A landscape with many peaks, sampled at points; each row gives a point and its height.
From any point a climber steps to the highest of the 2 points nearest to it. It stops when none of these is higher. Distance is the straight distance between rows; heights are no part of it.
j_226 (h 664): [  7   6  34  32 -18  -3  83 -13 -33 -20  11 -75  12 -51 -15 -45   8 -63
  -6   0  57  11  14   2 -48]
j_979 (h 282): [ -2 -37 -31 -45 -49   1  13   1  12   4  17  25 -51 -13   8  27 -14  31
 -14 -19  -5  38  21 -10  -9]
j_35 (h 598): [ -3  37   9  56  29 -69  12 -69  23  21 -25  56 -11  15  -5  -1  24  76
  24  42  40  10 -34  57 -46]
j_446 (h 301): [  6 -68 -67  39 -24  27   6 -83   0 -35 -19  -9  -5 -16 -14  -6 -45 -36
  32  -4 -40 -52 -27  20 -31]
j_740 (h 276): [ 25 -70  10   7 -20  19 -53  86 -72  -4  12   2  51 -38 -19 -24 -40 -57
  -9 -10  14 -26   2  57   3]
j_30 (h 119): [ 37  48  -6  19  -6 -24 -21 -41   0 -31   9 -11 -19  31  17 -29 -25  16
  17  13  27   9  -3   3 -27]
j_896 (h 551): [-20   0  15 -26 -16  39  47  47 -61  29  -1 -24 -20 -10  -3   1  64 -30
 -29 -25 -11   6  26 -50  10]
j_526 (h 532): [ 10  21 -76 -34  36 -21 -48 -41  13  31  -1  23   3  35  50   1 -52  29
 -24  33 -25  80   4  -4  42]
j_151 (h 814): [-14 -82 -26  48  11  43   7 -55 -51  36 -58  26 -24  25 -12 -23   0 -32
  -2   5   0 -31   2  -1  17]
j_418 (h 539): [ 15  50  53  19  34 -11  17   3  -7 -22  18 -83  29  -3  31 -35  52 -45
 -33   1  58  31  19  17  -3]
j_785 (h 616): [-13 -18  -7 -39 -45  47  23  61 -32 -31  22 -36 -12 -27 -60  41  61 -17
 -33 -30 -39  15   6 -48  35]
j_878 (h 59): [-30  78  10 -53  -5 -22 -35  -8  56 -32  22   2  -8   0 -36  13 -32 -47
  33 -25 -70   0  -5 -97  23]
j_812 (h 817): [-38  64   3 -37  -9  52   0  43  16   1  45 -19 -16   4  -8  23  18  21
  27  28 -54 -15  11 -32 -17]
j_958 (h 342): [  8 -52 -37   3  -7 -19 -18 -35 -36 -20 -32   7  -2 -69 -40 -18  -7  30
 -10 -19 -18 -63  -8 -36  -1]
j_749 (h 663): [-33 -35 -17 -10  26  28  36 -65  20  39 -25  28 -32  23  30  -4 -14 -41
  -1 -12  36   0  51  11  18]
j_186 (h 576): [-44 -15 -19   4  29 -34  49 -61  18  52 -33  33  -6 -36  38   6 -26  99
 -30  29   6  22 -12  33  -6]
j_639 (h 454): [-33 -11  -5  -9  26 -16  41 -43  10  56  -9  19  13 -37  47 -25 -44  76
 -50  -2 -49  30   8 -44 -19]
j_679 (h 235): [ 36 -69   7  47 -63 -12 -34  51 -51  -9  15  14  54 -43  39   5 -32 -32
 -10  -3  -1 -36 -17  89 -26]
j_462 (h 709): [ 13   5 -39 -12  28  -8 -65   0 -16  31 -16  22  -4 100  50  -7   0   6
  14  -9 -16  63 -24  18  38]
j_328 (h 379): [ 37  29 -37 -18  37  25  63  43 -11   1   1 -21  -5  40  42  16  63  -9
  17  46   5  39  -9  -1   4]
j_897 (h 303): [ 11 -42 -69  22 -28   9  18 -57 -34 -43  -9 -40  14 -64   0  -5 -12 -34
  -6  -1 -12 -40  -8 -34 -21]
j_332 (h 426): [ 54  19  49  58  -1 -17 -11  60 -41 -24  31 -46  73  -3  38  -8  54 -11
 -48  16  68  39   8  55 -15]
j_27 (h 102): [-49  71  17 -79  -7 -23 -33  29  90 -11   3  22  -7 -37 -21  23 -65   2
  31  22 -45  39 -48 -85  33]
j_500 (h 335): [  3 -42 -19 -10 -64 -20  23 -11  -4 -30 -17  10 -26 -32  21  26   8  -6
  12 -34  47  -5 -12  39 -18]
j_807 (h 697): [ -7 -37  20  53   6  37  29  -5 -59  11 -41  11  -1  68 -36 -39 -12 -26
  27 -39  27 -22 -14  -3  -8]
j_174 (h 171): [ 33  34 -43 -12 -29 -19 -55  -8 -32 -38   1 -58 -17  28  20 -37  -8 -32
  16   8  40  54 -12 -13  14]
j_880 (h 399): [-13 -20 -47 -17  24  -7 -32 -47  60   9 -23  67  16   6  40  21 -70  15
 -21  22 -54  59 -28 -78  43]
j_19 (h 325): [ 10 -24 -13 -14  10  37 -61  43 -75  18  -7 -23  13   9 -51 -35 -12 -62
  12  -3  33 -13   6  26  20]
j_177 (h 384): [-38  15  96  22  45  21  33   2  64 -29   2  14 -20  10  31  18  75  40
   4  15  77 -22  25  24  -9]
j_247 (h 223): [  6  31 -49 -42  54 -24 -14  -5  59 -12   4  35  51 -45 -37   4 -70  49
  11  36 -24   3  -7 -98  21]
j_344 (h 285): [-18 -36 -16  62 -74 -38  -5 -33 -31  -5 -43  11 -32 -19  31  49  32  22
   1  25  56  -1 -35  73 -10]
j_549 (h 341): [ 62  10  30  92  -2 -15 -33  17 -11 -35  18  -2  38  23  34 -13  42 -11
 -11  60  70  19 -14  73 -31]
j_13 (h 455): [-31   5 -55  37   9 -23 -18 -77 -17  47 -41  48 -44  18  -5  -6   4  29
  58  62   5  -3 -30  20 -19]
j_251 (h 253): [ 56 -22 -10  85 -44 -27 -39  -1 -41  15   3  28  25  30  23   0 -31   0
 -25  27  25   4  -3  93 -25]
j_231 (h 589): [ -6  25  70  37  24   0  48  -3 -11  24   1   5   1  63 -28 -26  23 -12
  27 -22  42  -7   6  34 -37]
j_194 (h 518): [ 31 -10 -18  17  52  -9  46 -47  39  24  -1  38 -14  21  29   6  -6   6
 -20  50  35  -2  49  49   4]
j_700 (h 126): [  26    6  -62  -30  -13   -1 -104  -14  -30  -51   16  -39   -2  -24
  -11    9   12  -58    3   -7  -16   26  -28  -42   23]
j_69 (h 306): [ 52  -2  13   5   4 -47 -16  -4  34  11  18  12  20 -33  16 -30 -36 -27
  -6  -7  36 -57  49  61 -24]
j_330 (h 478): [-14   8  61 -24  10  24  16  29  -6 -16   6 -40 -30 -15  15 -12  29   6
  19 -16  -8 -71 -24  55 -41]
j_11 (h 502): [ -4 -20  74 -14 -40 -30  69  23  36  24   0 -10 -31 -39 -25 -31   8  31
 -19 -69  22 -22  76  -7   0]
j_777 (h 98): [   9  -42   19   14   20   30  -26   36   25  -37   34   45   25   36
 -103   37   -2   17   -6  -48  -38  -31   20  -56   41]
j_260 (h 559): [-15   6  29 -43  51 -21  45  -7  30  28   6  -3 -17 -37  52   4  21  22
   8  -4 -10 -29 -19  70 -27]
j_331 (h 154): [ -40   53   -1  -53   26   -1  -20   44   99   16   10    9   70  -47
  -65   22  -81   11    8   41  -24   38  -61 -107   34]
j_125 (h 274): [-47  69   8 -28   3  21   5  47  16  60  25  -1  21  48  30   3 -10  28
   4  19 -54  98 -22 -78  16]
j_78 (h 395): [ 74 -12  -5  21  -3 -63  43 -48  63  -6  -1  34 -13 -18  30   5 -10   8
 -11  16  22 -12  24  72 -31]
j_58 (h 681): [-41  47 -23 -46  14  21  30  26   7   8  30  -6  -1  -2  37  33  13  54
  39  10 -21   8 -39  34 -37]
j_735 (h 699): [-18  35 -13 -34 -46  46 -22  39  -5 -12  76 -18  -6  -3 -62  39  35 -11
 -13   5 -79  20  27 -47   4]
j_70 (h 367): [ -3 -15 -75  37  13   1   5 -96  -5  19 -29  31 -35  -6   2   1 -15 -12
  33  60 -77 -22 -28 -24 -33]
j_489 (h 580): [  7 -14  81  10 -31 -36  82   2  21   7   9 -40   3 -68 -36 -47  19 -52
 -13 -42  58 -10  48  25 -30]
j_768 (h 429): [-36  11 101 -15   7 -16  51  35  43   2   4   5 -13  -4  11  15  40  36
 -30 -47  52 -18  46  25  12]
j_637 (h 275): [-23  12 -14 -28   8  47 -54  -7 -25 -11   7 -39 -13 -12 -81 -26  -5 -71
  25   3  16 -38  35 -43  31]
j_872 (h 381): [ 16 -25   3 -25 -81  -1  32  62  -2 -23  26 -24   5 -42 -38  10  -8 -43
  18 -49  15 -16   5  35 -31]
j_975 (h 390): [-62  62  63 -38   4  24 -39  32  15  40   5   1   0  70 -11  -2 -16 -21
 -12 -56 -47 -17  30  -5  50]
j_315 (h 425): [ -5  27  28 -53 -29  -6  21  40 -20 -30  10 -80 -22 -44 -58 -20  -1  -6
  22 -34 -22 -36 -33  39 -13]
j_614 (h 58): [ 47 -55 -18  44  31  23  -3 -19   2 -11   3  35  49  44 -86 -19 -41 -22
  10 -47 -29 -62  16 -29   0]
j_16 (h 358): [-42  25  11 -35  30   2   8  17 -13  66  16   9  35 -26   5 -11 -16  34
 -29 -20 -82  40 -10 -96  -4]
j_587 (h 283): [-19  -1 -50 -33  50   9  15 -24  13 -10 -15   7  -1 -38 -24  -9 -17  39
  14  25 -20 -10  -6 -67  17]
j_503 (h 786): [-10  17   6  20  46 -56   6 -66  47  15 -50  31 -38   8  41   5  11  75
  -4  70  31  45 -39  80  21]
j_473 (h 386): [ 25 -13   7 -13  -9  -2 -27  17 -45 -41  -2 -51  -3 -35 -66 -40 -24   7
   6 -32 -26 -46 -28 -13 -13]
j_448 (h 229): [ -5 -13  -1  99 -45 -47  -4 -43   9 -12 -61 -14  11  -7  46  83   9  19
 -50  37  32 -27  -1  83  36]
j_747 (h 470): [-23  10  14 -17  45  35  63  38 -20  45 -10  10 -12  17  42   8  62  -3
   5  25 -30  13   4 -51   2]
j_888 (h 472): [ 16  -2  48 -28 -14  17 -67  50  -9  -1   4   6   9  52   9   7 -15 -81
 -12 -70 -43 -22   3  -4  29]
j_2 (h 234): [  0  19 -16 -41  -1  42  -7  16 -23 -33  16 -80 -42 -36  37  -6  38 -15
  -3  38  20 -11  26   4   2]
j_68 (h 134): [ 14 -44 -16  21  -4  30 -59  14 -13 -24  12  57  26  54 -25  45  10  26
 -26 -48 -19  -4  11 -52  31]
j_205 (h 190): [ 62 -36 -15  46 -46  -5 -17  16 -31  -6  -1  53  29  50  16  21 -18  26
 -31 -34 -20 -10  -2  27 -21]
j_721 (h 475): [-14  50  76  47  50  -7  23  19  11 -23  -7 -18  12  38   5 -22  56  73
  19  12  51 -34  -7   7 -18]
j_387 (h 298): [ 28  18 -28 -23  12  40   9  56   3 -32  10 -60 -51  41  35  -6  70 -20
  38  79  41  25  24  -3  29]
j_634 (h 567): [ -2  21   8  -1 -17  20 -77  33 -18  13   9  31   7  98  29  17  14 -27
  34 -39   8  14 -10  15  12]
j_295 (h 317): [-16 -57 -30 -45 -15 -16   0 -41  38   6  -9  45 -12 -29   0  23 -41  14
 -20 -56 -45  44   4 -64  33]

Where does a climber stop that starts at each point below?
j_177 | j_151
j_446 | j_503
j_331 | j_812
j_328 | j_812
j_315 | j_812
j_2 | j_812

Call two points neighbours if one is among the 2 nearest of the other. Go from one point of each pair to the other, from neighbour to neighbour, staying as high as possible. Name the lowest point that can't be avoided.
j_19 / j_226 | j_679
j_151 / j_226 | j_177
j_503 / j_462 | j_979
j_812 / j_503 | j_446
